A landscape with many valleys, sampled at points; each row gives a point and its height.
A ball rolls from a point to whichever of its 3 nearest points has the largest drop for the distance, and stops where none of them is lower. Distance is the straight distance between rows; heights are no part of it.
nupam h=194: [-14  24 -18  19  -7   2 -48  -9  18   0 -45 -15  -2   6 -19 -20  -8  40
   7  14  18]
Mavo h=777: [  1  35  31  22 -14   8   8  31 -20 -30   1 -34 -37   3   8 -52  -6 -20
 -44 -18  12]
Reg h=286: [ 11 -18 -18 -21  16  25 -31 -10  25  36   1  27   3 -37 -17  34  34  22
  46   5  22]
bedu h=329: [  3 -33   6  26   1 -10  39   1  21 -14  41  22  -1   1 -22  24  14  10
   7   2 -21]
Rut h=355: [ 13 -28  42  10  23 -17  10   7 -23   9  26  35 -31 -35   0 -28   3 -13
  10 -45   7]
netu h=289: [-16  33  -5  36  20  27 -13 -23 -25 -28 -49  15 -37 -33  -2 -41   9  -4
  13   1  42]
tudub h=515: [ 17  -9  16   5  -1   4   2   8  -1 -22 -26 -63  48  -9   1 -41  11   1
 -13  18 -48]
regav h=312: [-33 -24  63  -1   6  -4  13   3  24  -6   8   1  26 -24 -10  11  19  -9
   1  10 -40]
sisu h=264: [-12  14 -26 -21  17 -17 -31   0 -36   6 -45  -3  54  13  -7 -24 -11 -11
 -18  19 -38]
kubib h=267: [-46  35  27   0  11  28 -26 -18  -6  37   3  43  28 -32   5 -31   0  -6
 -11 -31  13]
kobug h=328: [-49 -22 -31  16 -30   3  45 -11  39  34  16 -24  50  -6  38  69  -8 -62
  -6  18  26]
dala h=535: [  9   0 -35  -2 -10  21  -7 -24 -10 -39 -53 -37 -10   4  72 -32  -1 -23
 -35  18  12]
devos h=379: [-14 -25  35   1  -5   1  39   4  31   4  50  31  17  -9   4  23  -9   0
  -1 -15 -24]
ref h=339: [ 16   4 -26 -14   0   7  -3 -13  -3   4  27  48  -3  -2 -35  32  20   7
  12 -21  -1]
dip h=213: [-34 -33 -22 -34 -11 -13  21  -2  31   9   1  19  31   0   7  55 -29 -34
  -6 -28 -40]
Temim h=207: [-27  -2  18 -38 -15 -17 -13   0   1  16  13  28  29  -2  -4  20 -29 -26
 -16 -10 -19]
Viseb h=254: [-28   6  -9 -13 -13   6  19  -7   8   2  27  42  11   7 -16  57 -17 -22
  -9 -26  -6]
tove h=350: [-16 -44 -62   1  20  23  53  -2 -26  28  39  10 -16 -28  -9  35  20 -27
 -23  27  -8]
kamud h=356: [ 35 -13 -49 -10  12 -11  24  -8  -8  -3  37  29 -22   8 -25  27  21  17
   6  -4  -2]
seg h=255: [ -3  24 -27 -21 -11 -21 -25   0  22 -14 -16  -6  12  31 -24  19 -10   8
 -27 -12 -29]
mamu h=475: [-12  16   8  16  10   7   1  -4 -26 -41 -41   0 -45 -13  10 -49 -11 -17
 -25 -18  26]
Ragiz h=352: [  0 -17 -13 -10 -16 -34  -4  14 -14 -10 -30 -31  33  16   1 -27  -8  -5
 -33  24 -50]
mipa h=349: [-22  17 -15 -12 -14  38  27  -5  -6  26  39  43  31 -26  13  40 -21   4
  28 -60  24]
Fovo h=414: [-10  -5 -35 -23 -11  50  55   1 -13  12  57  27  25 -51  31  30 -21 -10
  37 -49  32]
moga h=548: [  0 -13  -4  15 -29  -1   0  30 -37 -15  -1 -60  47  15  28 -53   8  -2
 -34  31 -33]
mep h=402: [-17   7  15  17  17   1 -38 -32 -11 -15 -54   3 -23 -17  -1 -23 -17  16
  29   8  26]
vukuz h=292: [ 38  -2 -12 -26   9   1  -9 -17 -19   7  22  29 -30 -17 -20  -1  27 -13
  13 -26   9]
fofek h=587: [  4  35  -5  -7  -2   2 -18   1 -23 -27  -1   8 -36  11 -11 -46  -2  -1
  -8 -19   8]
Soneg h=260: [ -1  32 -11  54  37  42  -8  14   5 -35 -65  -8 -21 -13  33 -10  -6 -19
  27  14  74]
navuz h=273: [-15   5   2  41  24   4 -49 -20 -13  20 -24  20 -34 -30 -20 -38  19  21
  20  -9  40]
toz h=375: [  7  18  -4  -3  -9 -12 -30 -15  -8 -20 -32 -26 -20  23  11 -22 -32  33
   3  -6  14]
dopos h=372: [  0  17 -15  34  56  51 -11  26 -24 -10 -49 -35 -19   9  56 -15 -21  -1
  32   6  59]
Dar h=245: [-18  12  11 -51  -1 -21 -38  13 -33  27  -9  16  42   1  -6  -1 -23 -27
 -12  14 -26]
duv h=301: [ 18 -56 -13 -22  -1   4  16 -12  -5  22  28  38 -23 -39   2  19   7  10
  35 -37  -4]
pof h=334: [ 16  28 -32 -14 -34 -30  -1   3  30 -15 -16  -8 -10  54   4  17 -31  29
 -20 -11 -13]
mupil h=337: [-38  -4 -12  38  18  27  52   6  -9  -6  42   5  19  31 -40  57  16  -7
  -2  36  -4]
ton h=234: [ -2 -17 -17 -12 -14 -11   0 -16  13   4  13  47 -16   0 -21  36 -16  21
  16 -22 -12]
nar h=86: [ -6  24 -15  39  26  25 -16  -9 -23 -17 -58 -15 -30  -2  18 -36  11   6
  16   7  60]
tabi h=438: [  9  33 -45 -12   0   7 -12  -8   3  11  20  32   6  10 -52   5  12  23
   4 -18   1]
Zume h=269: [ -3 -23   5 -14 -13  -1  18 -16  -9   7  45  53 -11 -19   7  18 -13   5
  21 -42   6]
fenin h=284: [ -3  24  -5 -27 -22 -27 -18   4   7 -16  -5   2   5  32 -22  11 -27 -11
 -47  -2 -27]
Paf h=846: [ -2 -17   3  26 -46  18   6   7   6  -4 -32 -48  -3  25  61 -49   5  16
 -38  17  -1]
vur h=466: [ 46  -9 -24 -31   5 -22 -17 -12  -2  12  13  -3 -26   1 -14  23   2  25
  30  19  10]
sekog h=307: [-51 -31 -14  35   3  22  57   8  35   5  18   7  23  22 -13  68 -10 -32
 -19  13 -23]
Zetid h=79: [ -1  28 -36 -13 -26   6 -26 -17   3 -16 -55 -39  14  31  33 -30 -12  15
 -31  25 -16]
daf h=565: [ 14  14  29   6 -22  -3   6   2  35 -29 -16 -58  19  20   9 -31  27  20
 -14   8 -53]
luk h=89: [ -9  17  -8  -4 -64  33   8  32 -11  -1   8 -33   8  41  52 -37  12 -12
 -61  -2 -17]
ledu h=472: [ 25  15 -11 -16  19  -7 -34   7 -28   3 -22 -20 -44 -12  11 -35  11   9
  39  -4  42]
tobi h=241: [-21  -9  -8 -31 -11 -47 -20  40 -18  32   3  14  53  29 -15  30 -19 -36
 -10   4 -19]
lede h=310: [-18  -7  34 -25 -14 -39 -17  26 -17  24  17   7  41   1   3   6  -1 -36
 -18  27   2]
kuze h=271: [  3  -7  19 -13 -11 -19  -5  26 -19  -1   3 -28  41   1  -1 -36 -15 -27
 -37  38 -28]
mun h=261: [  9  31 -12   3  -5  -6 -27 -18  -1 -10 -24   9 -12  19 -21 -13 -11  49
   0  -8  12]
gigam h=750: [ -7  10 -18  23   0  44 -11  -2 -29 -10 -53 -34 -31  29  74 -11  -4  11
   9 -15  64]
Nom h=344: [ 11   3  -3 -30 -13 -21 -14  32 -28  -8 -12 -35  39  14   4 -30 -15 -16
 -42  20 -34]
Ruk h=302: [ 29   0 -29 -51   4  15 -15 -30  19  19  22  38 -17 -39 -13  12  51 -13
  14   4  14]
mipip h=729: [ 15  36  -3   1 -31  -1   7  15   5  -6  26 -23   9  36   7 -28 -14   7
 -45  -1 -11]
Gizum h=246: [-14 -21  14 -32   6 -32 -24  -7 -17   4  -9  20  39 -15   0 -14 -25 -28
 -27  11 -32]
Rako h=266: [-24 -13  31  11  11 -10 -15 -47  13  25 -26  36   1 -50  13  14  -9  44
  35 -31  18]
Livot h=377: [ 11  22 -18  -4 -21 -13 -19  -8  11 -12 -34 -30 -21  31  19 -10 -24  45
 -14   5   3]
toge h=280: [ 20 -41 -65 -16  13  14  17 -20   8  20   5  37 -18 -10 -15  59   7  -2
  31 -14  -3]
soz h=481: [ 17 -18  34  16   2 -29   5  -4   2 -27 -11  -1 -40 -10  -5 -26  -6  14
 -16 -10   1]
Keben h=425: [ 25 -17  24  11  25 -30 -26  -9 -13 -14 -23  -8 -48 -11  -5  -3 -20  22
  27   3  23]
suvu h=201: [  3  45  37 -33  -6   0  10   5  13 -13  17 -19  47  32 -17  47  20 -33
  30  46 -15]
nen h=733: [ -5   9  57  13   8   1   7  18  -2 -19  -2 -24 -17 -18 -16 -43   3 -31
 -24   0  -7]
mivu h=394: [-34  -4   8  34  17   4 -27 -41  37  33 -47  33  22 -35   7 -30   7   3
 -16  22  -3]
nosa h=477: [  1  15 -12   4  21  26  11   2 -11 -47 -59   4 -12 -31  26 -39  -7 -77
 -15  -4  11]
muzut h=204: [-38  30  -1  -9  -3   6 -30 -18  19   8 -29  27  32  -9 -26   7   1   3
 -13  -7 -30]
zubel h=311: [-10 -18  35 -10 -10 -27   8   8  15 -14  -1  18  -6  -7 -18  -1  -7   4
 -24   0 -39]
puve h=378: [-27   3  34  19  23   3 -26 -48  -4   2 -43  33 -29 -32   8 -16 -11  -6
  20 -35  24]
bedo h=229: [-26 -12  -7 -43  -9 -35  -6  16 -10  31   5  18  45  -8  -6  21 -22 -34
  -5 -15 -34]
nogem h=459: [  9  17  -2  20  17   9 -34  -7 -19 -22 -37 -14 -41   5   7 -34 -17  32
  24   9  35]
soze h=369: [-34 -17  21   9 -11 -11  26   9  34   4  38  24  25   2  -1  46 -14 -26
 -14  -2 -15]
mur h=400: [-14  13   1  -1  19   3 -32 -32  -5 -15 -50  17   3 -23  18 -41  -6 -37
  -6   5   2]
pora h=473: [ 57 -17  10 -13  14 -26  11  24   7  17  20 -42 -50   8  22 -15  18   6
  26  12  29]
fived h=388: [-22   3  15  30  31  14 -27 -46  15  -3 -60  19  -7 -24  15 -37  -8 -12
  12   8  15]
tiz h=624: [  9  23  41  11   0   9  17   4  26 -29   0 -31  19  13 -13 -28  27   9
  -8   5 -40]
Lasut h=360: [ -7 -11  29  10  18  -9 -31 -35 -14 -14 -26  33 -38 -28 -11 -19 -17   3
  22 -28  18]
bug h=381: [-24 -13  60  10  -3 -20  17   4  21  -4  20  18   3 -16 -11 -11   8  -2
  -6 -11 -22]
morem h=347: [-39 -17  13  -5 -23  -9  30  11  27  18  41  20  42 -23  28  56 -20 -41
  -8  -5  -7]
lep h=742: [ 25  -5   9  16  -7 -13   8  17 -13  -5  -7 -49 -49  16  28 -35  -1  41
  13  -6  19]
potu h=405: [ 21 -18   2   3  11  -3  -7 -15 -14 -38 -46 -36  -5  -9  31 -51  -8 -29
 -33  21 -17]
dur h=437: [ 16  -5  22   9   0  -1 -12  29 -32 -10 -11 -58  48  -3  -7 -40  18 -26
 -16  28 -32]
Pafe h=370: [  4 -28  42  -3  17 -23 -19 -25 -27  -4 -30   7 -49 -36   2   0 -19  18
  35 -17  17]
tirim h=467: [ 30   0  15  18  20  -4  35   3  11  -7  27 -19 -15  12 -17 -18  42  27
  22  -5 -12]
sim h=690: [  0   6   2  -1  -1  15   1  17 -34 -29 -14 -41   3 -15  43 -53 -10 -52
 -63  29   4]
zukuf h=325: [-10   9   9  -2  -1  13 -26 -26 -19  20  25  46 -11 -26  -9  -2   5   0
  18 -50   1]
Vorod h=332: [-49   5  16  11  15  24  27  -1  39   5  34  10  34  12 -13  65   9 -40
  12  31  -5]
bupu h=326: [  0   9 -13  -6   9  20 -32  -1  -8  34  19  36  -8 -29 -29 -17  46  10
  23 -23  21]
Kap h=316: [-65 -18 -17  37  -5  35  52   2  11  27  25   2  13  14   0  73 -14 -44
 -14  11  11]
Lir h=625: [ 62   3 -23 -29   8 -11  -4   2  -7   0  26  -5 -38  18   2 -24  18  15
  13   0  14]
nove h=327: [-38   5  -6 -29 -20  -3  18   4   7  33  30  11  51   1  16  63 -37 -47
 -14 -19  -6]
daza h=520: [ 38 -31 -24 -34  19  -1  24 -22  28  14  34  18 -37 -26  11  39  31 -23
  -2  23  21]
meka h=259: [  2 -56 -33 -14 -10  -4  18 -12  20   1  11  38 -12  -4  -3  55  -3  14
  28  -8  -8]
Fim h=252: [ -8 -18 -47  -7   2  31  32  -6 -10  22  38  43   9  -3  -9  53 -21  -9
  10 -37  -9]
rakof h=147: [ 15  -7  -7  15  40  -4 -43  32   5  61  10 -13 -11 -31 -14 -21  -4  30
  -7  30  40]
ratub h=818: [  6  32  25  -7 -15 -17  -3  21  -7 -26  21   6   0  18 -13 -22 -18 -16
 -39   7  -6]
kobes h=305: [  7 -15 -32 -11   6  23 -22   1  27  35  -5  12   9 -20 -39  51  23  29
  49   4  11]
senub h=313: [  5  27  -1  26  -3  -7  42  14  20 -16  50 -14  20  44  -9  20  15  20
 -31   4 -17]
ponol h=395: [-17   2  10  -2  -4 -22  27  22  33   8  30  15  26  32 -21  61  -7 -32
 -25  16  -5]
kote h=364: [ -5  -5  -8 -17  -6  45   6 -12 -11  47  35  54  24 -42 -10  11  35   9
  29 -53  18]
Nolo h=491: [ 40 -23 -31  -9   9 -36  13   7  10  -3  17 -18 -16  15 -10  41   2  46
  26  15   5]
nonu h=318: [-10   7 -19   7   6  -5  34   8  -7  -7  43  28  14  34 -30  56  -9 -16
 -38 -11  -9]
Vos h=411: [ 47  -9  11  -6  14 -20  -1  24 -11   5  12 -36 -58  -2  25 -42  39  -2
  21  -4  24]
Buvof h=107: [  6  -4  15 -14  -2 -26   5  25  24  -1   1 -15  53  14 -16   7  -8 -15
 -29  23 -59]
Fozo h=752: [  1  49  17  16 -34  37   9  14  17   5  19 -50  22  30  27 -32  15   8
 -32  -2 -19]
Tuka h=439: [  5  -3  15  -2 -11 -13 -22  -4  -2 -26   1  30 -25   9 -16 -11 -11  13
  -8 -22  -5]
Rela h=258: [ -7 -31  16  56  32  -2 -41  -4   1  48 -25  19  -7 -24  -1 -16 -16  25
   0  18  50]
subel h=371: [-14  14   9  30  32  22 -11 -30  -4 -25 -65  41 -32 -23  21 -42  -6 -35
  11  -9  29]
magem h=297: [ 21 -41  10  11  32 -14  40   4   3   4  48  28 -16 -21 -20  -7  43  -5
  25  -1   2]
kovap h=187: [ 29 -33 -32  -1  18   5  41   3 -11  12  51  32 -10  -4 -13  20  24 -10
 -11   4  -6]
nir h=354: [ 15  17 -21  -7  31   8 -50   9 -11  12 -14 -26 -29  -5   0 -14   4  45
  40  19  28]
porom h=299: [  2 -20  -8 -28  -7  22   7 -17 -12  17  29  50  -7 -44  16  13   3  14
  50 -57  -3]
fov h=589: [ 29   1 -13 -18  10 -17 -28  17 -20   1 -21 -37 -44  17  15 -18  -7  26
  32  -1  38]
Tas h=248: [-13 -12 -13 -14 -16  -9  17  13  22   1  24  26  16  10 -22  44 -25  -8
 -28 -16 -29]
dis h=285: [ -1 -48 -28  14  -5 -15  34  -2  16 -16  13  17 -12  12 -28  62  -4   0
   6  -5 -23]
bepe h=291: [-40  38  24 -26  -9   1 -26 -10   6  22  20  42  26 -15  -4  16 -10 -18
 -11 -15   2]
mapat h=357: [ -1  15  48 -15 -14  -8  -5  21   5  14  14 -26  62   9 -10   9  24 -25
  21  52  -2]
Nufu h=505: [ 10  -7  32  11  -5  -7  23   4  -7 -15  30  25 -20   1 -27 -15   8   3
 -12 -16  -5]
sibi h=626: [  5  33  36   0 -17   4  10  21  25  -6  31 -33  30  23 -14  -4  -7  -4
 -43  19 -19]
Ras h=298: [  3 -13 -65   1  -1  -6  27  -6  -6  -5  14  16 -15  40 -28  62 -10   5
 -20 -11  -5]
sazed h=324: [  0 -19 -46 -32 -19  45  19 -17  17  36   2  26   4 -46   7  35  10   1
  58 -29  24]
Bova h=383: [ 13  52  30   4  -1  36  31 -14   8 -38  20 -24   7  37   5   9   7  11
   8  -6 -26]
Sefi h=486: [  7  -7  21  12   6   0   1  27 -37 -15 -18 -29  15 -19  13 -53  -3 -59
 -34  28   5]
Piti h=279: [ 13  25 -18 -16 -14 -21   0  -3   4 -19   2  17 -13  35 -24  14 -22  22
 -20 -12 -19]
tib h=410: [-12  21  -1 -16  11  -7 -31 -36  -4 -27 -54   0  15 -12   4 -33 -11 -20
 -13  28 -11]
Zagi h=683: [ 19  -2  18  26 -36  -3  20   4  34  -7  -8 -47  -7  47  22 -21   2  49
   1   9  -8]
tazut h=265: [ 14  38 -20 -12 -30   3 -16 -15  -3 -19 -20 -16  -1  45  24 -31 -17  28
 -35  -8  -1]
ratuf h=407: [ 14   2  15  10   1 -11   4   7 -34 -20  -9   2 -58 -17  -5 -37   1   0
 -10 -14  19]
lupi h=353: [-28  41  28  15  13  12  31   6  26 -15  28 -12  34  31 -16  42  20 -24
   4  23 -15]
denip h=384: [  2   2  29  14  10  -8  -5 -13 -34 -15 -27  18 -59 -22  -9 -38  -1 -12
   4 -21  18]
Lebog h=447: [ 36 -36  -4 -20  17 -33  -5  12  15   2  15  -2 -27   3  -3  20   3  32
  39   6   4]
mapu h=232: [  0   1  -3  31  17  -1 -45  -2  -7  27 -17  -4 -18 -18 -19 -32  16  24
  34  22  45]
gidat h=321: [  5 -42 -21 -16  -9  12   5 -25   9  12  10  21 -18 -43  20  40  -6  31
  63 -34   4]
nila h=322: [-53   6   8  18   8  13  37   1  32  12  21  -2  41  24 -10  82   5 -53
   7  42  -8]
bupug h=430: [ 17  29 -17 -11 -17 -16  -9 -10 -15 -11  21  30 -11  21 -33 -10 -16  15
  -4 -24  -4]
tude h=747: [ -5   7  -7  15 -46  24   4  -1  -5 -19 -17 -41 -12  18  57 -44  -6   1
 -51  -6  -3]
buzev h=684: [  1  26  49   2 -14  15   4  31   8 -12  16 -39  22   7 -11 -17  19 -30
 -27  27 -11]
Nepe h=343: [-22  -3  43 -23 -12 -14   5   2   7   6  42  28   0 -35   9  22 -26  -5
  -9 -39  -3]
gativ h=262: [-35  -3 -23 -26  11 -17 -39   2 -31  31 -37   4  67   1 -17  20 -20 -17
   4  -8 -51]
fugev h=309: [  5 -38 -52 -42   3  36  16 -23   8  32  14  36  -5 -34   7  35  24 -23
  39  -7   7]
tenit h=385: [ 13  19 -24  -3 -33 -31  19   8  23  -1   8 -11   6  54   3   8  -3  34
 -22 -16 -26]
vak h=655: [ 19 -10 -24  39  -9  10   1  10 -67 -28 -19 -37  56  12  22 -42 -31 -23
 -22  21 -22]
Lapo h=559: [ -4   2  13  28 -13  10  -5  38 -64   0  -8 -65  40 -16  21 -31  10 -42
 -21  42  37]
Guk h=499: [ 19  69  22 -12  -8  37  37 -10   5 -20  20 -38  23  55  14  13   7  -3
   7  10 -40]
bibet h=253: [-26  -3   0   1  -6   8  -9 -37  10  17 -17  45   3 -13 -18  25   6  28
  27 -31  -7]
miri h=272: [-36  20  17 -14 -13  16 -10 -27   1  10   1  48  21 -44   3  -8  -6  26
   6 -42  -7]
feri h=496: [ 36  -9  17 -23  34  -6 -36  19 -10  12   0 -36 -49 -20   0 -14  -8  11
  41   7  23]
mumo h=296: [ -9 -36  28  -2  -2  22  39   5  -5  11  60  25  -2 -39  25  21   1  -1
  24 -50  13]
gonet h=540: [ 14  20  -5  -9  40  15 -25  24 -26  10 -31 -54 -45  -4  44 -32 -13  10
  29  -4  45]
bine h=546: [  5  40  13 -19 -27 -17   4  38   4   3  22 -14  32  31  -9  13  -4 -41
 -51  28   1]
gasiv h=263: [  5  13 -11  20  27   3 -47  16   6  33 -17 -18   2  -9 -14  -7  -5  56
  27  36  30]
Gage h=233: [ -9  14  -5  12  -3   6 -35 -14  11  30  -7  31  -3  -1 -44  -9  23  38
  11  -3  18]
zopov h=465: [  3  33   3 -28 -19 -25  -2  25   3  10  20  11  25  27 -30  44 -15 -43
 -38  11  -9]
vola h=323: [ 10 -30 -29 -50  12  34  -6 -21  32  36  -1  -4  -8 -36   2  66   1   2
  52  20  14]
gofiz h=404: [-24   4  61   4   9  13  12  16  31  -2  39   5  37  16 -24  15  16 -18
  -2  10 -15]
bemak h=210: [-41  -5 -11 -30 -13  -8 -12 -29  22   9 -25  19  40 -28  15  30 -11  -6
   2 -32 -36]
sep h=497: [ 25  50 -48  -3  -2   4  -7  -5  -8   8  22  27  -7  43 -39  10   3  21
  -7 -23  -3]
dufa h=308: [  5 -48 -64  22   8  10  54   5   4   5  17  10 -11  15 -25  46  18  -2
  -7   7  -7]
kozag h=220: [ 19  33  41  18  27  30  30   4  -4 -22  40   2   5  16 -22  15  29   0
  19  -3  -5]
bufi h=208: [-11  19   2  37   7 -12 -46 -23  12  22 -33  15 -12 -14 -26 -12   4  39
  12  15  32]
Sado h=392: [-17   9  11  39  33   5 -29 -29  33  -7 -50  19   9 -17  13 -46  -5 -15
  -2  35  16]
koge h=274: [  9 -40 -48  -2  -7  -3  20  -3  10   1   5  34 -19   6 -27  62  -7   2
  20 -14 -15]
kor h=591: [ 37   1  -1  13 -14 -19  11  24 -14 -12  15 -29 -40   8  -2 -46   3  22
   3 -18  14]
vusa h=374: [ -3   8   6  20  -6  -1  43  14  32 -19  40  10  14  16 -22  29   8   4
 -17   9 -33]
vaveg h=317: [-14 -18   8   6  10  17 -39 -14   6  52 -13  13  -5 -39 -11   7   7  43
  46  -3  26]
Lupo h=408: [ -6   4  14  21  22 -10 -15 -28 -14 -34 -67   9 -32 -22  29 -40 -20 -55
  -7   2  11]
mak h=303: [  2  25 -19  -4 -13 -19 -34 -23  22 -16 -34   8 -14  18 -26   8 -16  35
   9  -2  -8]
Fozem h=338: [ 49 -23  -1  -1  19 -15   1   4   0   2  31   9 -28  -8 -12  -3  35   4
  23   5  13]
sev h=226: [-22 -31 -15  -9 -10  12  35   0  11  15  33  39  12   0   0  59 -30 -17
  -1 -36 -14]
Rese h=827: [ 22  12  -2  11 -27 -10  29  12   3 -13  22 -22 -27  38  14 -30   5  36
 -19  -7  -9]
gat h=281: [-21 -53 -53  -6   0  31  63  -1 -18  32  30  29  -1 -19  12  39 -16 -21
  14 -15  -4]
vuv h=320: [ 11 -10  -9 -10  -8 -20 -12  -6   3 -27 -38 -28   1  10  20 -43 -11   2
 -34  18 -20]
vani h=126: [  1   7 -45 -27 -17  -1 -18   2 -22  -6 -32 -35  26  18  33 -44 -20  -2
 -55  11 -28]
Ruzi h=460: [ 36 -13 -31   7   3 -36  25   4  -2   2  17  -3 -20  26 -11  20  -8  24
   7   1  -8]
kuza h=428: [ 13 -13  22  14 -17 -24   3  -7  10 -32 -30 -37 -22  12  15 -29 -12  24
 -16  14  -8]
noba h=290: [-24  -1  49 -24 -11 -11  -5   7   0   4  38  37  -1  -9  10  10 -18 -24
 -14 -12  -3]
Zenag h=179: [-12 -13  40 -10  -9 -15   8  27  26  -3  16  -1  54  -1 -23   6  12 -20
  -9  24 -46]
Rovok h=386: [ -5   9  21 -21 -21 -46 -19  37 -23  21   7 -17  52  17 -14   3  -6 -34
 -19  51   1]
buno h=351: [ -7  29 -15  15  34  26 -30  12 -27   8 -35 -35 -21   3  20 -37  11  24
  29   7  66]
ret h=390: [ 42 -37 -18 -34   1 -16  10  -2  -7   3  30  12 -26 -14 -15  31  20  14
  38   4   3]
lar h=78: [ 10  29  -4  20   4  16  46  -6  23  -3  23 -28  10  56   1  -3  24  31
   1   3 -30]
dat h=373: [ 42 -15  19   4  19 -28  14  13   7   1  24 -25 -44 -18 -13 -18  43   9
  28 -10  18]
nepa h=319: [ -4 -32  43   8   5 -28  -1 -20   1  -5  -4  23 -35 -30   0 -15 -16   8
  13 -26   0]
Mapun h=218: [-32 -44  -4 -16   3 -18  29  26  38   4  12  -2  42   1  -7  43  11 -37
  -7   1 -59]
rof h=306: [-38  18   0 -24 -20   1   9   1   4  19  32  22  30 -15  10  57 -29 -34
  -5 -33  10]
Konus h=275: [ 10  13 -21  23  10  16 -50   6  15  32 -11 -21   0   7 -24  -1   6  63
  11  21  28]
maf h=168: [  9  -4   4  -1 -13 -12 -16  26 -56 -10 -12 -48  43   1   6 -33 -20 -25
 -38  38   3]
Kis h=564: [ 14  -3  23  14 -18 -18   8   0  -2 -27 -16 -26 -25  18  13 -42   6  12
 -34  -4  -3]
kesan h=474: [ 34 -24 -46 -38  10  -2  11 -16  12  16  23  21 -25 -10  -1  40  32  -6
  10  20   0]
Gavi h=539: [ -3 -21  36  15  -6 -30  10 -13  25 -36 -28 -25 -12  -9  -7 -20   7   5
 -16  15 -23]
taza h=123: [  7  12 -31  12   0  17  -6  13 -44   0 -48 -33 -45  10  68 -35   7   5
  10 -22  56]
Rida h=577: [  9  31  -6   0 -14  12  -6  -4 -17 -40 -27 -22 -17  11  37 -50 -22 -18
 -48  -1   7]
Dezov h=498: [  9  11 -12  19  -4 -12  32  14  -1  -8  33  19  -9  37 -22  12   7  15
 -23   7 -11]
kevun h=391: [-17   3  22  -4  10  -4 -17 -29 -13 -25 -11  33 -28 -19  -1 -27 -18  -1
  -9 -15   1]
ver h=172: [-33  31  28 -16   5  13 -39 -12 -10  14 -17  31  29 -19  -5 -16  -6 -23
 -15  -8 -21]
pofim h=146: [ -8 -26  19 -13  -1 -34  -7  38 -23  15  -3 -14  47   4 -21  -5  -9 -14
 -14  27 -46]
depem h=304: [  7 -23 -12 -23   7  13 -20  -9  18  43   2  16   1 -37 -14  48  10  30
  62   8  14]
falop h=235: [ -9 -32  32  -9   0 -31  -6 -16   9 -20 -14  19  -6 -23   5 -11 -18  -2
 -16  -5 -26]
Padig h=315: [-17  -1  57 -14   3  -5   3  12  17  -1  20  -7  53   8 -10   9  26 -22
  18  35 -16]
Kosi h=620: [ 19 -20 -23  22  18  19  -6  10 -60 -40 -33 -31  32 -10  29 -44 -12 -53
 -19  18   9]
Kege h=891: [ -7 -15 -11  24 -15  29  -4 -11 -11  -9 -48 -49 -24  27  80  -6 -29   7
 -12  -2  28]
pumi h=406: [ 13 -10  -4   5 -13 -28  29   0  26 -24  11   3  -7  29 -17  23   2  14
 -22  14 -25]
tum h=389: [ 17  22  38 -23  -1   8  -7  22  -9 -32   5 -57  49  15 -18  10  18 -17
  28  26 -47]
Lafi h=295: [-25 -37 -37  30   6  -4  36   1  20 -10   5   5   3  36 -28  65 -14  -8
 -18 -11 -27]
pas h=314: [ 26  24  -9 -15  19  18 -52  -4  16  36   3 -11 -24 -21 -26 -10  43  19
  25  23  44]
bero h=583: [ 23   9  12  38  -6  -9  41   8  14  -9   8 -19 -11  35  -8 -31  38  40
  16   4  -8]
mumu h=227: [  5  22  -9  -6 -25 -15 -13   1 -11 -23 -32 -26   2  19  32 -38 -13   1
 -48  12 -24]
vobuk h=657: [ 33  -1   8  34 -12 -11  30  15  12   4   0 -40 -16  46  22 -15  20  64
  35   9   3]
refi h=159: [-11  36 -32  22  -3  23 -31  -5  -4  -2 -32 -29   2  34  11 -21 -17  45
   5  22  35]
sug h=300: [-21 -34 -25   9   2  31  71   9 -19  25  60  29   6 -24  12  37 -13 -13
   8  -6   5]
Meses h=442: [ 29 -18  14  21  -6 -21   7  16 -11 -20   9 -16 -57 -10   1 -42  17  14
   9 -11  15]
Melam h=376: [-20  -6  70  22  19   9  24  16  20  -5  31  12   6 -16  -6   1  14 -10
  12 -15 -16]
kepo h=206: [ 29  -2 -20 -27   4   0 -28 -19   1  18  11  17 -24 -17 -26   5  31   4
  44 -12  16]
giv h=221: [  7   6   8  -7  28  18 -54  10   9  34   3 -25 -12 -21 -16 -13  19  25
  28  19  27]
diz h=188: [ 13  44 -22 -13  -8 -11  -2   0   4 -13   8   7  13  54 -20  28 -21   6
 -40 -24 -21]
Fem h=549: [ -3  36 -25  31   5  22  -1  -6 -26 -43 -59 -13 -44   9  48 -28   0   2
   5  -9  59]
Ges h=541: [ 27 -28  29  30  10 -21  16   7  11 -16  13   2 -27   7 -18  -9  26  34
  32  -7  -3]
Gisig h=503: [ -4  23 -13  27   4  38 -23  -5 -22 -12 -51 -41 -15  19  56 -28 -21  25
  20  16  55]
Zivak h=558: [ -7 -18  50   1   9  -6  -1  20 -14  -3  -7 -30  35 -18 -12 -44  13 -24
  -7  40 -25]
sulir h=276: [-30 -14   1  23 -19  16  -3 -30  35  35  -9  15  24 -63   5   6  17  53
  22 -30  25]

Call two points neighbours if one is among the 3 nearest of the other. Go from one point of each pair to the other, from neighbour to neighbour, staying as low as possible. Name the highest point that can't be avoided.
Zetid / nar | fived
Buvof / suvu | Padig
giv / lar | vusa
rakof / refi | mapu
ton / maf | miri
maf / dip | kuze
Buvof / dip | Mapun
Temim / ver | bemak

Where does a ball stop that starts at each point below?
kobug | ton
Mavo | Zetid
Vorod | ton
dala | Zetid
Rese | Zetid
mupil | ton
soze | sev
kuza | Zetid
devos | ton
